Points on a hilly landscape, in no order, each with its height.
From any point a ball rolls to the lowest of the 2 points nearest to it. It stops when none of these is lower. Distance is the straight distance between rows; heights are no part of it.
k_282 h=2.23: [113 140 140 207 136 169 121 165 120 102 110  91 148 160 148  72 156  94
 165 120 133 151 118 135 144 180 150 119  74]
k_620 h=4.58: [154 179 110  99  84 158 140 138 147 148 114 133 157 111 118 121  84 136
 126 111  86 124  55 190 145  80 135 116  97]
k_57 h=4.00: [150 159 111 151 171 133 163 153 160 133 154 154 118 123 128 125 136 196
 133  96 104 183  82 184 139 112 165  86 116]
k_587 h=1.70: [154 167 119 117 159  79 157 117 210 165 140 202  76 143 125 165  99 172
 114 144 112 174 120 128 141  92 122 114 139]
k_996 h=2.95: [132 150 147 158 134 175  99 131 193 103 112 178  82 104 174 118  95 108
 143 172 147 145 113 136 141 154 131 114 126]
k_664 h=3.94: [162 170 137 148 128 170 113 147 168 147 149 149 121 112 124  99 105 172
 123 102  92 129  88 186 162 150 121  88 124]
k_341 h=4.29: [153 181  97 120 102 153 127 146 120 139 130  93 201 149 142  70 134 112
 140  98 118  82 105 135 154 119 100  94 104]
k_39 h=5.49: [108  71 153 130 167 169 113  76  88 106 127 101 170 137 113 133 111 110
 120 176 193 100 172 128 101 124 113 164 135]
k_176 h=2.90: [111 120 120 167 180 105 170 136 140 124 159 168  82 168  91 165 142 175
 159 128 127 204 148 162 116  63 163 125 126]
k_400 h=4.61: [ 90  94 148 146 152 151 131 166  54 100 172 110 180 154 123 133 157  53
 148  97 162  94 146 157 136 128 187 112 118]
k_28 h=3.16: [109 126 137 178 134 132 150 159 168 126 116 179  54 151 108 148 120 153
 180 123  76 225 125 166 144 132 161 130 110]
k_440 h=2.99: [129 218  72 126 106 165  86 131 139 108 106  79 192 108 110  65 146 137
 142 119 124  79 165 102 109  94  82 139 157]
k_338 h=4.15: [141 119 136  94 106 111 137 102 157 162 102 159  99 119  88 150  79 127
 118 135  56 125 115 149 143 120  99 155 134]
k_592 h=4.97: [ 92 124 130 118 102 155 100 108  93 149 116  88 191 112 104 116 125 149
  88 142 205  88 119 103 122  58 110 156 177]
k_835 h=3.09: [160 124 131  92  99 101 163 158 167 136 122 169  66 127 152 168 116  98
 122 107  64 150 126 129 158 129 141 107 122]
k_706 h=1.24: [134 103 140 134 130 153 136 135 142 153 101 123 134 117 167  96 101 139
 106 140 142 129  73 126 167 177 111 126 126]
k_89 h=5.10: [121 113 136  91 106 135 114  94 112 145 128 119 154  95  87 141 105 140
  92 134 152  88 116 135 108  63 114 154 166]
k_562 h=5.50: [115 149 143 164 145 131  76 164 116  80 150  91 101 134 126 119 147  77
 146 127 142 116 204 110 131 171 111 126 138]
k_603 h=3.75: [123 151 132 168 136 102 117 130 159 147 121 139  66 140 114 135 129 175
 127 157 114 180 128 111 138 153  98 133 136]
k_194 h=6.11: [102 102 155 107 131  91  95 106  72  81 144  52 159 167 145 166 153  68
 119 142 214 110 202  85  91 173 133 158 132]
k_750 h=4.34: [102 152 109 160 134 122 118 158 104 146 136  82 158 127 130  78 169 156
 113 113 163 121  99 104 135 143 122 125 140]
k_761 h=3.60: [121 193 128 154 117 170  98 154 142 103 138  92 184 131 160  83 122  82
 119 132 196  98 108 134 140  87 139 109 102]
k_248 h=3.67: [145  36 159  80 113  61 175  81 103 142 144 135  87 147 135 201 140 126
  93 119 109 131 191 105 108 133 125 138  98]
k_436 h=2.18: [143 122 115 107 142 120 116  99 131  95 122 111  96 109  95 145 124 129
 138 149 116 127 213 109  76 134  89 157 147]
k_923 h=4.40: [137 147  96  77 112 123 118 129 105 126 140  84 221 137 144  67 150  85
 129  98 149  38 141  90 120 129 100 106 142]
k_860 h=3.23: [132 206 112 136  76 106 113 153 157 153  97 111 115 125 137 121 128 150
 101 135 123 145  76 102 150 110 111 119 133]
k_208 h=5.99: [186 144 135 111 119 124 144 161 132 101 153 118 146 147 169 120 133 101
 133  86 126 128 109 160 140 142 145  72  87]
k_456 h=4.20: [ 78 130 129 166 151 127 139 173  80 166 144  88 152 143 137 110 173 123
  96 120 180 124 104 110 157 141 143 125 137]
k_476 h=5.79: [131  92 144  84 112 120 163 163 145 149 129 151  96  94 170 149 107 123
 107 102 115 165  69 161 143 169 174 108 116]
k_166 h=4.77: [ 90 122  97  96 117 106 143 144  80 144 117 121 175 107 155 124 160  97
 112 130 171  94  77  83 114 105 156 138 151]
k_657 h=4.33: [179 116 127 117 124 115 149  97 134 102 108 117 122 139 136 120 126 137
 144 135 101 147 126 113  99 145 105 120  95]
k_800 h=5.63: [123 155 137 140 131 116  93 169 111  57 157  80 151 164 143 117 164  40
 167 102 151  99 194 120 126 155 144 107 117]
k_859 h=4.65: [126 137 124  93 158 115 105 114  85  83 154  64 234 174 150 110 160  55
 133 118 185  40 182  95 114 157 126 121 146]
k_818 h=2.83: [120 113 107 135 150 102 155 131  58 117 142 113 125 148  86 167 171 133
 146 116 108 137 167 121 101  81 143 136 148]
k_478 h=2.14: [138 108 116 132 123 132 126 112 145 133  78 149  88 129 162 128 119 109
 142 166  77 132 151  79 149 208  85 138 127]
k_273 h=4.51: [147 125 116  70 120  96 132 120 102 110 138  80 210 160 162 101 157  53
 126 106 150  47 163  77 116 158 111 112 126]
k_384 h=5.62: [144 186 118 133  79 172  66 109 214 137  60 159 143  85 145 106  91 188
 113 151 133 114  84  98 160 114  94 128 178]
k_742 h=3.90: [106  77 163 118 114 164 128 113  25 142 155 120 217 141 118 141 140 112
 108 133 191  72 103 140 113 122 176 133 146]
k_725 h=4.12: [117 136 139 160 132 169 143 177 113 107 145 119 134 127 140 111 127  94
 152 101 134 154 100 185 132 117 184 103  89]
k_439 h=5.24: [121  45 143 147 177 137 177 146  95 112 133 139 111 158 151 147 123  97
 153 131 123 162 139 155 158 170 154 116  91]
k_278 h=5.34: [115 107 122 137 175 168 121  89 124 114 120 113 139 110 105 111 110 129
 125 168 146 104 161 124 118 112  90 158 154]
k_971 h=5.06: [108  80 159 133 124 115 140 167  81 130 163 118  93 136 110 157 130 104
 127  96 130 151 138 158 145 150 153 120 122]
k_233 h=4.13: [ 61 125 112 187 159 152 146 147 105 166 116 124 127 112  91 111 143 153
 122 139 116 155  82 151 145 106 159 170 128]
k_607 h=1.25: [165 182 116 129  69 174  80 112 160 120  78 151 120 117 116 108 104 121
 158 140  54 103 122 124 136 142  95 127 140]
k_140 h=4.92: [106 118 116 128 148 154 105 106  68 116 129  50 225 147 112  88 168 132
 121 126 194  71 181  89  92 137 104 149 168]
k_867 h=1.47: [120 121 127 122 121 143  95 109 186 147  79 181 102  86 121 115  80 174
 135 151  87 134  74 137 145 162 110 162 154]
k_422 h=2.54: [144  96 146  99 127 144 160 133 107 137 136 114 158 142 154 133 107  85
 100 131 151 105 100 145 145 131 134 114 110]
k_162 h=4.31: [156  97 170  96  97  85 157 112 194 154 143 205  48 160 122 172  82 143
 145 111  95 202 149 163 121 153 136 126  91]
k_895 h=3.37: [ 89 192  96 133 100 160 106 142 117 123 141  86 230 138 142  65 153  88
 138 121 200  71 115 110 117  54 140 127 117]
k_410 h=2.09: [132 210 103 152 103 159 105 156 165  96 112 136 118  94 145 111 134 123
 155 136 122 138  88 145 120  78 159 115 111]
k_405 h=4.14: [172 180 130 145 111 171 109 139 147 144 133 114 152 143 128  83 108 133
 121 110 106 100 117 161 174 140  94  87 114]
k_727 h=2.21: [114 104 118 156 180 119 171 150  97 118 166 150 102 150  94 167 163 151
 142 116 113 165 155 154 132  76 157 115 138]
k_298 h=3.48: [ 87 129 104 154 174  87 155 117 132 137 122 154  90 139  87 172 140 176
 144 157 107 193 109 139 110  67 156 163 141]
k_228 h=3.99: [ 85 123 128 192 160 125 147 190  87 137 154  98 119 159 132 123 181 120
 121 109 154 165 125 130 159 130 166 112 114]
k_964 h=4.41: [117 166 131 148  95 164 120 175 125 136 128 118 131 113 113  93 123 108
 143 100 104 132  87 174 145 125 153 123 107]
k_447 h=5.56: [144  71 141 108 151 126 185 167 134 126 147 156  96 133 160 154 122 116
 134 104 106 168 109 163 160 159 166  94 109]
k_700 h=3.79: [204 180 114 105  70 117 135 122 170 122  98 153 109 132 167 137 136 127
 131 111  38 115 120 108 147 153 116  87 107]
k_672 h=2.61: [124 170 103 190 193 153 130 138 134  99 142 115 126 130 128 104 158 123
 135 142 139 124 161 122 131  97 124 116 124]
k_857 h=5.70: [137  95 127  74 110  72 159 108  78 160 150 129 147 114 140 182 163 147
  68 120 143  98 112  92 112  96 153 125 148]
k_526 h=1.97: [146  69 147  96 141 118 156 110 134 145 130 140 120 119 165 139 100 134
  89 135 144 125  96 131 145 168 117 117 109]
k_765 h=5.12: [ 95 170  90 149 143 168  94 130 137  97  92  59 200 129 147  55 163 112
 139 147 189  91 174  65 103 142  96 155 157]
k_25 h=3.33: [142  43 171  66 140  66 164  46 129 158 165 166  93 125 130 196 113 140
  76 133 125 104 207 116 101 125 116 146 113]
k_487 h=2.92: [131 175 110 188 169 147 134 158 120 104 168 102 145 138 133 103 173 139
 133 109 152 135 127 150 137  83 154  92 104]
k_395 h=0.52: [158 171 131 100  75 149  71 106 197 135  86 179 109  85 123 128  95 151
 123 129  48  87  97 131 150 144 104 129 165]
k_898 h=4.93: [103 135  90  87 100 120 117 130 112 115 108 112 204  93 156  77 153 122
 140 114 164  79  72  88  93 110 144 133 147]
k_858 h=2.05: [136  92 129 122 177 102 139 122 114  99 158 131 101 117 146 154 140 113
 124 135 145 119 164 115 120 130 126 111 139]
k_900 h=4.60: [121 148 138 127  74 151  93 143 110 123 120  98 146 106  96  98 104  99
 140 112 131 111 106 161 111 108 125 142 113]
k_58 h=4.50: [186 162 113 134  99 156 125  97 139  93  92 110 148 143 144  99 116 119
 162 146  99 130 136 127 107 128  91 118  88]
k_515 h=6.20: [110  75 141  82  88  55 143 116 134 155 111 148  81  98 120 178 118 159
 110 111  86 170  87 136 119 140 157 161 116]
k_161 h=2.55: [ 79  85 106 134 136  95 143 143  76 166 102 118 106 119 108 143 146 162
 126 124 102 157  90 114 138 148 137 162 142]
k_471 h=0.98: [128 154 110 121 159  98 142 105 129 125 145 144 123 109 103 170 138 167
 105 148 149 133 116 122  96  44 142 128 154]
k_139 h=1.99: [160 143 136 118  97 138 121 149 135 105 129 136 100 124 136 126 111  67
 147 109  88 105 149 136 146 142 120 109 112]
k_668 h=3.66: [124  70 163  74 108  83 128  71 143 160 145 146  82 100 120 166  97 143
  80 133 126 110 171 119 114 142  96 161 123]
k_390 h=4.25: [169 152 101  83  98 112 138 127 115 133 130  98 191 124 144  89 143 128
 116  91 120  72 101 108 125 118 107 102 117]
k_252 h=5.51: [117 186 122 173 121 179  79 106 208 146  72 151 122 101 110 102  93 181
 122 168 133 135 110 115 158  98  82 151 170]
k_183 h=3.91: [128  76 152  92 111 118 134  85 144 160 116 154  87 109 102 154  74 115
 107 148 108 123 138 134 126 128  92 163 122]
k_210 h=3.68: [133 173 136 158  70 136  89 172 127 114 115 102 135 151 158  78 146  99
 162 105 125 129 117 104 136 194 122 106 108]
k_810 h=2.86: [117 123 140 109 106 156 148 156 111 147 122 101 185 143 168 105 109  68
  97 130 185 111  71 127 155 130 144 112 110]
k_352 h=4.73: [124 168 130 114  61 154  82 129 128 116 112  83 160 117 113  93 106  94
 127 130 161  93 140 125 111  93  96 143 133]
k_160 h=3.22: [123 155 138  98  54 138 118 174 135 140 116 108 160 136 171  87 111  56
 131 109 153 109  75 123 147 157 141 112  97]
k_213 h=5.23: [101 124 115 115 152 145 107  90 143 139 112 132 132  90  82 123  97 163
 116 158 127 103 141 123 120  87  88 173 186]
k_726 h=4.30: [129 111 122 149 197 140 179 135 130 147 159 151 133 140 124 135 135 187
 120 118 132 174  85 172 129 112 169  99 121]
k_443 h=3.57: [111  70 136 106 132 153 124  92  22 126 130 113 200 129 117 151 152 113
 120 154 174  69 149 101  84 120 152 159 161]
k_123 h=4.87: [ 89  90 127 139 174 135 134 159  47  85 157 108 172 157 120 134 176  46
 161 100 140  84 191 118 128 133 168 126 135]
k_152 h=2.89: [133 164 116 112 103  75 142 139 154 146 112 135  87 123 125 168 123 147
 103 137 105 161  91 120 136  89 131 134 137]
k_853 h=4.36: [ 82 142 116 182 141 179 130 140 122 153 109 101 160 118 104  76 132 150
 117 139 143 130  76 148 148  99 142 151 115]
k_302 h=4.46: [134 121 121 133 137 116 113 123 109 135 117  78 159 125 137  81 152 164
 111 122 151 114 115  88 132 172  87 128 143]
k_295 h=3.98: [106 118 150 140 136 166  96 131 146 123 122 102 156 118 154  92  99 108
  95 152 205 100 115 120 158 137 106 133 139]
k_638 h=5.41: [120 173 105 170 153 160  98  96 199 122  82 158  97 108 134 109 112 167
 139 197 132 150 134  92 127 123  89 156 155]
k_797 h=3.49: [154 199 122 163  88 124  98 135 165 146 101 132  98 135 118 122 125 178
 132 136  86 159  94 120 145 144 104 116 135]
k_332 h=2.31: [126 117 135 128 137 121 109 118 170 124 126 177  80  83 122 129 105 165
 143 136 109 150  97 152 116 151 134 138 136]
k_832 h=3.28: [114  80 111 118 192 111 135  67 150 137 115 176  77 118 112 137 100 163
 160 167 105 154 176 116 101 165  87 173 142]
k_682 h=1.46: [110 129 130 199 139 146 125 160 104 121 113 107 105 150 107  95 142 128
 165 114  93 165 138 136 151 181 125 128  98]
k_678 h=3.97: [157  48 175  91 104  69 150 101  95 106 150 104 106 154 142 176 139 100
 103 103 115 118 199 117 109 158 123 126  89]
k_671 h=3.38: [140 118 167 170 172 171 110 123 173  93 138 153 108 130 150 106  88 111
 142 159 162 147 129 167 141 157 134 112 105]
k_20 h=5.03: [133 138 109 136 172 155 103 106 120  95 117  55 213 148 148  75 150 126
 114 143 193  85 164  86 117 142  88 131 147]
k_843 h=3.70: [ 87 161 135 171 129 125 124 170  74 125 174  61 206 197 121  91 190  79
 150  89 181 107 137 130 127 130 167 105 100]
k_424 h=5.78: [139  83 154  97 137 104 139  93  65 148 174 140 139 124 120 193 145 153
  73 135 168  92 144 119 106  96 151 119 159]
k_232 h=4.57: [118 153 113 184 116 191 111 123 121 118  97  80 188 138 124  53 132 134
 154 140 157 126 102 133 118 113 116 145  90]
k_16 h=4.42: [ 76 108 118 153 175 172 165 156 116 150 123 130 162 107 165 107 138 106
  98 148 174 125  68 132 156 113 171 135 126]
k_694 h=2.33: [116 158 136 205 115 161 137 182 141 127 118 143  80 158 115 123 134 127
 173 114  80 195 129 161 163 147 154 112 100]
k_188 h=4.09: [162  78 138 101 124 103 136  64 129 123 115 125 117 123 101 133 110 175
 133 141 113 147 138 125  75 147  97 152 109]
k_460 h=5.88: [125  53 169  98 154  98 127  78  76 132 180 136 123 131 145 211 140 135
  83 152 194 102 171 109 107 137 150 129 143]
k_75 h=2.38: [129 158 109 118 130  67 137 130 188 134 112 184  57 129 116 179 116 151
 139 139  69 181 122 127 132  92 133 138 148]
k_393 h=4.63: [144  85 129 104 137  98 122 111  78 128 138  74 157 137 123 112 154 132
 108 109 131  86 171  86 114 183  92 140 137]
k_722 h=3.77: [127 113 157 161 164 178 112 122 144 103 121 108 161 144 159  97  95  81
 123 157 178 111 119 144 160 153 116 124 104]
k_794 h=6.00: [113  64 171  99 128  91 107 103  58 106 160  95 150 147 153 192 150  90
  97 142 207  99 174 103 105 160 156 143 132]
k_809 h=3.18: [116 176  86 118 130 166 110 122 109 108 128  81 212 121 123  75 147 105
 139 128 167  64 151 107 103  62 109 131 140]
k_365 h=3.78: [125  89 144 137 154 113 128  71 133 122 133 138 101 137 105 143 106 169
 146 172 165 183 147 131  73 133 110 158 114]
k_185 h=0.99: [143 194 111 157 162 108 134 129 190 139 135 158  98 123 127 138 117 183
 112 157 139 170 103 120 138  83 124 111 137]
k_276 h=3.81: [116 163 138 160 123 193 120 160 133 100 142 104 174 134 159  89 124  61
 145 127 170 115 100 167 135 110 175 109  78]
k_4 h=4.90: [112  38 133 149 204 138 172 109  90 136 145 150 122 151 120 140 122 143
 144 143 128 151 137 146 130 158 131 134 111]
k_597 h=5.80: [ 95  92 136  89 150 109 175 154 131 201 142 173  89 114 104 196  93 141
  92 112  92 166  91 179 162 114 167 141 148]
k_153 h=3.29: [137  85 116  78 149 137 132  75  69 122 132 105 190 104 124 138 153 142
  96 140 164  60 159  86  79 117 116 144 176]
k_318 h=3.06: [162 134 140 122 131 126 127 150 184 114 144 186  79  99 135 133 116 162
 153  94  79 162 101 177 130 158 159  93 124]
k_852 h=2.29: [171 138 144 138 115 130 114  96 194 154 104 204  61 142 149 145 108 166
 143 145  66 159 126 108 154 209  99 116 132]
k_740 h=2.37: [155 122 130  81 151  47 165  93 216 164 145 219  63 126 143 180 104 161
 102 132 109 152 148 106 134 114 117 128 132]
k_842 h=3.04: [139 102 104  79 121 138 108  85 114 121 103  86 189  92 101 103 134 170
 105 123 144  73 155  95  91 117  78 161 178]
k_711 h=1.62: [130 193  97 164 146 130 112 143 168  99 115 144 107  96 134 113 145 160
 143 138 111 149 105 125 122  95 139 118 137]
k_701 h=5.98: [142 110 143  73  96  88 143 133 172 151 120 165  88  81 148 161 108 155
 102  99  88 156  61 155 129 147 166 128 120]
k_257 h=2.91: [150  79 146  65 137  59 173  77 171 154 154 195  75 128 140 193 115 138
  89 131 113 137 165 118 109  96 129 131 119]
k_117 h=1.83: [159 210  92 125 118 140 116 123 146 109 147 115 157 109 126 115 118 147
 122 127 138 106 117 147 120  43 114  98 116]
k_538 h=1.51: [144  96 129 115 116 102 126 110 167 138  96 181  50 119 161 159 115 131
 142 152  66 152 150  98 143 194 103 141 123]
k_430 h=1.40: [166 171 138 114  68 168  84 130 153 112 102 145 126 117 149 105 102  68
 138 130  95  82 145 116 145 159  97 112 130]
k_206 h=4.66: [143 152 108 140 115 168 119 111 111  88 105  78 184 143 135  81 126 108
 160 141 149 118 129 126  93 112 111 137  90]
k_758 h=5.22: [100 202  94 175 112 178  87 138 149 106  66  87 152 118 135  63 156 116
 153 164 142 118 163  69 114 139  99 160 141]
k_148 h=5.96: [ 90 104 139  97 115 119 138 147 112 186 128 144 105  97 111 160  94 131
  89 122 126 134  75 158 151 115 154 148 143]
k_715 h=3.76: [121  80 170 115  97  89 121 121 176 159 138 193  33 124 128 168  88 148
 139 122 115 192 143 152 134 181 128 141 104]
k_782 h=4.39: [147 165 125 106 108 141 113 115 182 165 108 158 127 117  85 133  71 165
 114 127  76 124  76 185 150  96 115 138 138]
k_792 h=5.87: [176 172 120 132 112 135 125 174 134  73 147 115 157 159 185 106 146  69
 174  87 114 114 131 147 151 155 151  65  81]
k_423 h=2.04: [113 120 111 191 197 144 149 154 140  89 142 146  85 145 128 134 155 111
 160 144 114 156 186 129 143 106 131 118 126]
k_745 h=2.77: [130 154  94 113 111 142  91 117 126 109  96  90 153  93  99  84 140 150
 139 118 106  88 150 105 100 136  87 155 169]
k_822 h=3.69: [ 99  89 140 159 124 125 144 151 129 127 114 169  53 141  96 161 104 124
 180 130  80 203 148 153 145 145 137 147 113]
k_683 h=4.78: [150  91 163  83 123  53 166  88 196 164 166 224  55 167  93 181  93 160
 139  96  93 187 168 164 110 112 138 140 107]
k_889 h=1.69: [141 138 138 111  94 128  84 103 148 115 107 132  87  88  96 125 101 133
 138 135  86 116 168 123 107 154  89 156 151]
k_33 h=2.51: [142 118  99 116 151 145 136  94 153 128  73 148 106 111 136 119 108 118
 137 172  78 115 148  94 132 159  74 154 148]
k_530 h=1.18: [150 171 128 104  82 123  70 103 190 129  96 148  98  72 112 123 100 154
 109 141  94  97 133 109 126 125  85 145 170]
k_496 h=0.25: [136 113 140 112 112 154 118 116 178 164  90 149 139  96 142  99  78 176
  96 135 132 125  58 139 167 146  98 133 144]
k_359 h=1.45: [145 156 104 128 153 132 144 110 118 108 147 124 145 114 122 139 134 130
 119 144 153 114 124 138 108  49 135 110 131]
k_292 h=1.84: [154 131 120 110 144 112 133 107 109 105 148 105 143 120 135 134 139 118
 108 125 150  96 145 112 101 103 114 114 133]
k_200 h=0.30: [140 169 113 120 158  92 120 100 183 137 145 149 113 100 104 149 108 195
  94 144 157 142 108 123 115  71 114 121 155]
k_111 h=5.45: [144 106 141  94 108 103 153 117  56 153 161 128 151 134  86 177 147 154
 108  91 104 112 113 160 105  85 167 116 140]
k_281 h=4.59: [111  91 129 164 217 147 178 105 120 152 150 154 132 152 119 137 129 163
 125 157 150 158 113 153 132 108 139 125 119]
k_630 h=4.72: [138  56 184 124 133 130 143 146  68 110 175 112 135 169 118 173 120  80
 124  97 152 137 150 181 138 150 170 102  98]
k_755 h=4.35: [160  38 185 103 109  86 156 122  74 106 173 104 122 178 122 185 135  99
 115  85 132 137 174 155 124 145 155 102  89]
k_571 h=3.82: [ 73 127 112 169 177 114 139 112 126 163 115 141 116 120  79 144 128 188
 120 163 121 169  92 142 128  88 142 182 147]
k_388 h=3.08: [112  88 141 119 130 104 139 133 145 129 133 182  51 114 119 168 102 124
 149 133 106 178 131 151 124 136 146 141 119]
k_769 h=3.59: [153 165 137 158 141 164 141 169 183 140 138 176  97 119 138 124 115 178
 150  97  73 184  81 193 160 163 162  84 125]
k_995 h=3.47: [124 131 136 175 145 117 133 124 172 159 123 174  46 168 123 154 112 158
 159 159  93 197 155 118 154 168  99 132 126]
k_703 h=5.29: [157 109 146 103 129  81 151 106 112 153 180 141 104 142  72 178 126 178
 104  99 111 143 144 165 105  80 140 117 132]
k_238 h=2.85: [134 126 108 121 163 127 120  86 178 137  92 188  77 111 103 142  95 140
 157 166  50 131 167 114 133 160  80 168 160]
k_71 h=3.50: [187 172 122  96  88  89 143 144 191 139 115 176  78 125 157 167 130 132
 114 106  43 133 116 121 164 129 132  86 126]
k_884 h=4.18: [ 67 101 148 152 155 176 118 143 116 147 126 115 158 111 147 107 114  99
  90 161 211 105  98 130 158 114 141 152 140]
k_177 h=5.58: [124  81 156  90 130 124 177 135 110 171 157 167 100 131  79 181  86 124
 119  99  87 154 117 201 137 111 157 126 123]
k_921 h=4.85: [104 143 106  83  71 140  93 121 122 132  98  89 194 101 120  94 124 106
 109 130 179  76 126  84 104  74  96 161 169]
k_974 h=4.24: [ 98 100 158 137 131 178 140 145  36 118 170 119 192 137 123 137 152  97
 131 116 182 104 103 172 105 104 212 119 118]
k_652 h=2.57: [100  84 113  97 102  62 131 161  71 122 132 102 121 125 153 132 184 111
 143  92 128 121 135  72 114 178 146 134 132]
k_944 h=4.06: [184 157 100  86  81  99 124 121 148 115  99 124 146 104 155 100 143 142
 131  99  75  92 106  96 120 145 110 109 121]
k_24 h=3.51: [106 168 107 154 117 130 133 164  69 112 153  74 183 169 118  98 175  87
 157 101 141 114 143 127 114  99 144 117 101]
k_990 h=1.85: [ 85  82 108 124 130  90 152 173  51 147 138 123 124 126 125 149 181 138
 133  94 122 137 105 117 133 147 169 131 145]
k_912 h=2.56: [162 111 131 119 121 107 142 155 142 103 137 145  74 137 144 155 132  85
 138 113  85 133 176 121 152 142 123  97 124]
k_309 h=3.00: [145 134 147 152 120 120 139 127 195 169 120 222  40 179 133 166 101 156
 162 137  67 200 140 133 169 185 116 117 123]
k_606 h=3.52: [130 189 136 136  36 145  94 163 133 147 102  90 173 166 163  70 126  87
 143 116 142 115  90  97 146 171 109 109 104]
k_915 h=2.50: [141 202 126 170 104 186  96 137 181  92 106 138 122 114 169  94 116 110
 145 164 151 141 106 128 129 108 134 108 106]
k_903 h=2.98: [120 113 111 116  94  68 125 153 104 107 106 102  89 119 145 132 169 125
 152 104 100 145 156  72 106 186 124 138 130]
k_425 h=2.53: [132 163 107 128 113 142  86 125 124  88 108  78 125 103 103  98 139 123
 146 135 132 114 201 100  78 157  89 154 154]
k_501 h=5.09: [147 103 152 103 145  69 156 100 163 159 183 185  70 160  81 179 110 168
 126 104 116 173 164 164 112  93 126 123 128]
k_821 h=4.62: [ 89  95 110 113 158 124 157 144  95 145 127 147 134  95 166 149 142 116
 102 149 163 121  73 114 131 114 165 131 145]
k_35 h=5.39: [ 97 151 122 181 149 155  92 145 135 114 115 117  86 116 126 106 141 111
 144 161 130 134 178 100 140 163  97 152 149]
k_218 h=4.79: [108 123 129 128 150 128 109 125  64 105 158  65 204 158 128 106 172  87
 135 119 189  75 161  99 101 135 139 125 141]
k_468 h=4.16: [112  90 136 127 114 177 139 107  53 144 130 100 220 142 109 102 128 127
 115 128 176  91  87 149 115  92 146 141 127]
k_253 h=5.32: [136  98 164 113  99 135 149 152 111 160 142 130 104 129  99 138  93 117
 119  89  93 147 103 181 147 155 138 119 104]
k_412 h=3.40: [127 139 134 150 107 106 109 162 125 105 126 106 107 127 157 108 157 125
 142 114 136 149 118 104 127 176 129 114 118]
k_364 h=3.21: [130 156 101 156 125 131 151 136  65 101 144  87 153 158  92 138 171 127
 161 111 118 141 145 144  94  55 146 118  98]
k_159 h=5.59: [132 103 125  80 101  57 162 111  85 164 128 129 136 126 101 192 152 172
  88 105  92 128  90 126 114  84 165 140 141]
k_414 h=3.74: [109 141 127 179 145 107 144 162 114 139 147 106  89 152 118 134 157 151
 119 133 136 173 133 129 145 125 126 116 128]
k_323 h=5.31: [121 169 109 169 137 170  90 121 159 113  87 115 120 110 131  90 127 134
 133 171 133 124 147  83 136 145  87 147 158]
k_104 h=1.17: [ 92  87 103 163 208 119 146 142 102 100 144 144  90 122 127 148 167 136
 150 139 128 150 173 115 125 118 147 133 141]
k_96 h=5.75: [157 172 122 118 106 117  96 146 127  64 144  96 160 139 161  98 146  73
 162 103 139  93 156 121 110 142 128  96 102]

Call two points neighbours if one is among the 2 nearest of the other. Go from one point of each pair to the other, from neighbour to neighbour, staying as low as possible. Name the highest point that can't be avoided.
k_200, k_104 => k_858
k_538, k_414 => k_603
k_727, k_682 => k_233
k_496, k_682 => k_210

Write out the way that a ball takes from each point below.
k_597 => k_177 k_253 k_971 k_630 k_755 k_678 k_248 k_25
k_794 => k_460 k_424 k_857 k_159 k_111 k_703 k_501 k_683 k_162 k_715 k_388
k_657 => k_188 k_365 k_832 k_238 k_33 k_478 k_538
k_821 => k_16 k_884 k_295 k_722 k_671 k_996 k_915 k_410 k_711 k_185 k_200
k_476 => k_447 k_439 k_4 k_281 k_726 k_57 k_769 k_318 k_332 k_867 k_496
